Each row is a point on a tangle of strands that fork and nearly touch. The rows are in no order.
In the rows, 128 means zero.
Points whose rows are less than 44.3 apart are linked; no others are. Some points are linked to none.
k901: [142  97  97 127  85 172 138 149 102 157 136]
k83: [148 121  98 125 100 192 175 137 100 132 140]
k382: [132 144 132 125  93 136 119 122 106 156 121]
k11: [126 127 112 152  88 149  70 115 121 154 156]
k289: [102 108 125 110 138  94 174 135 183 119 110]
k469: [116 141 183 122 174  60  99 112 129 127 118]
k962: [137 149 165 133 210  48 113 141 129  90  80]
k708: [104 127 166 123 172  55 120 124 164 112 104]
k164: [154 153 173 135 213  57 103 131  91 107 103]
k279: [120 130 170 123 151  73  95 112  97 148 124]
k482: [144 147 173 132 189  61  95 126  79 124 107]
k729: [117 115 143 123 109 114 111 117 113 163 141]
k910: [129  95 113 130 130 183 174 121 114 124 186]
k519: [132 128 118 131  88 152 116 125 108 157 137]
k491: [120 103 134 106 114 123 161 129 121 158 134]
k299: [117 149 122 129 135 159 162  90 150 107 177]
k549: [125 106 104 145  98 122  40 137 106 161 120]
k752: [151  68  75 153 130 228 127 159  83  95 170]
k943: [127 141 165 115 172  61 122 129 106 127  92]
k767: [131 149 136 117 101 133 139 119 117 149 120]
k688: [132 142 151 135 112 106  77 122  90 156 115]
k835: [150  76  84 148 128 223 145 150  78 103 172]
k270: [127 167 146 130 108 138 122  99 138 135 148]
k136: [123 131 152 128 113 105  96 116 100 160 124]
k986: [131  82 110 134 115 180 156 130 110 138 187]
k886: [152 153 169 138 226  50 108 141 115  90  91]
k113: [137 143 161 139 138  88  64 122  76 147 110]
k337: [119 107 114 123 143 173 186 110 135 111 182]
k592: [125 151 150 143 100 126  77 105 120 152 147]
k374: [104 134 144 115 133 105 152 111 172 125 140]
k88: [129 155 111 121 128 170 187 109 140 101 146]
k945: [142 147 172 138 164  75  76 122  72 136 110]
k942: [128 113 115 140 100 118  58 136  95 163 115]
k355: [134 186 151 116 116 119 140 116 149 122  99]
k537: [120 105 128 118 105 138 150 126 115 159 148]
k744: [116 125 175 125 169  60  99 113 103 141 125]
k634: [145 123 101 124 124 201 190 129  98 108 151]
k58: [145  81  84 138  87 184 125 156 105 149 147]
k565: [142 117 110 117  90 160 156 143 102 156 120]
k980: [112 104 143  97 129  98 164 130 134 150 121]
k380: [125 139 151 154 194  50 109 158 163  73  52]
k423: [132 181 161 116 130 103 131 121 151 118  88]
k714: [154  71  52 146 109 214 106 169 114 113 156]
k915: [127 179 164 120 146  88 128 129 164 105  72]
k712: [109 115 110 119 149 149 190 113 170  99 166]
k869: [130  90 117 123 102 161 154 131 114 153 165]
k453: [143  95  64 140  82 178  86 158 120 146 126]
k900: [102 119 120 118 137 104 173 132 194 107 121]
k820: [129 167 155 135 105 127  99 102 128 144 140]
k568: [129 144 121 107 114 144 183 127 141 129 121]
k894: [152  58  75 140  95 194 126 174 107 142 154]
k451: [123 160 165 137 176  65 109 140 172  90  66]
k372: [131 148 167 121 188  54 120 132 116 109  83]
k814: [116 114 111 119 151 166 192 112 150  98 173]
k693: [123 176 165 131 156  82 115 132 179  96  73]
k369: [118 129 163 122 134  86 105 115 106 156 122]
k46: [154  61  57 149 119 223 112 174 101 100 163]
k357: [107 120 119 119 141 129 181 114 183 107 156]
k121: [129 121 129 139 107 109  66 131  85 163 110]
k516: [120 150 156 151 180  59 105 152 177  79  55]
k206: [124 131 133 147  97 128  64 113 112 158 146]
k858: [123  99  93 147  93 135  45 136 123 160 136]
k866: [100 134 156 119 152  72 131 119 180 116 116]
k728: [146 105  90 135 101 199 153 141  95 130 154]
k340: [119 177 138 126 129 112 149 125 191  95  95]
k818: [124 158 135 131 111 148 135  95 139 129 166]
k787: [138 105  84 140  81 166  91 146 113 155 131]
k429: [122 161 118 118 126 147 177 110 166 101 138]
k23: [122 138 151 108 129  94 139 122 121 145 104]
k232: [103 123 133 118 137 117 166 107 179 120 159]
k159: [148  97  90 140 117 211 160 141  87 114 164]
k110: [120 168 127 122 126 134 164 109 175 102 130]
k709: [106 135 152 113 141  90 142 116 169 126 125]
k428: [148  85  51 137  91 189  84 168 133 137 129]
k391: [123 179 139 122 122 122 151 114 174 104 111]
k716: [122 155 126 133 121 158 146  90 142 117 175]
k502: [118 165 136 132 138  89 140 140 194  92  71]
k35: [143 139 108 114 102 174 183 131 113 133 129]
k386: [126 112  93 151  87 153  59 126 125 154 155]
k493: [141 130 114 111  95 161 173 137 109 149 120]
k702: [127 151 148 110 113 112 139 122 122 146 108]
k112: [118 133 159 108 149  72 133 124 117 137 100]
k148: [105 104 140  99 143  83 165 133 156 137 109]
k853: [136 142 103 124 130 191 186 113 115 100 153]
k254: [113 141 179 127 183  54 101 121 153 109 105]
k344: [152  78  41 141 105 206  91 170 133 118 145]
k547: [134 115 103 136  82 150  96 138 103 161 126]

A fork is a point with three links, a tip a point with one. Leave the first point through the second and follow the links. Name the first fork or tip that comes.
k744 / k279 -> k136
k451 / k693 -> k391
k693 / k451 -> k380
k391 / k110 -> k83

A fork is a point with three links. Follow the links from the first point to the second and name the forks in between, in order.
k254 / k121 -> k136 k688
k279 / k729 -> k136
k693 / k502 -> k391
k853 / k159 -> k83
k858 / k945 -> k688

Name the points in between on the shortest way along the links from the first point to the second, in order.
k729 / k945 -> k136 k688 k113
k900 / k869 -> k289 k148 k980 k491 k537
k35 / k752 -> k83 k728 k159 k835
k337 / k357 -> k814 k712
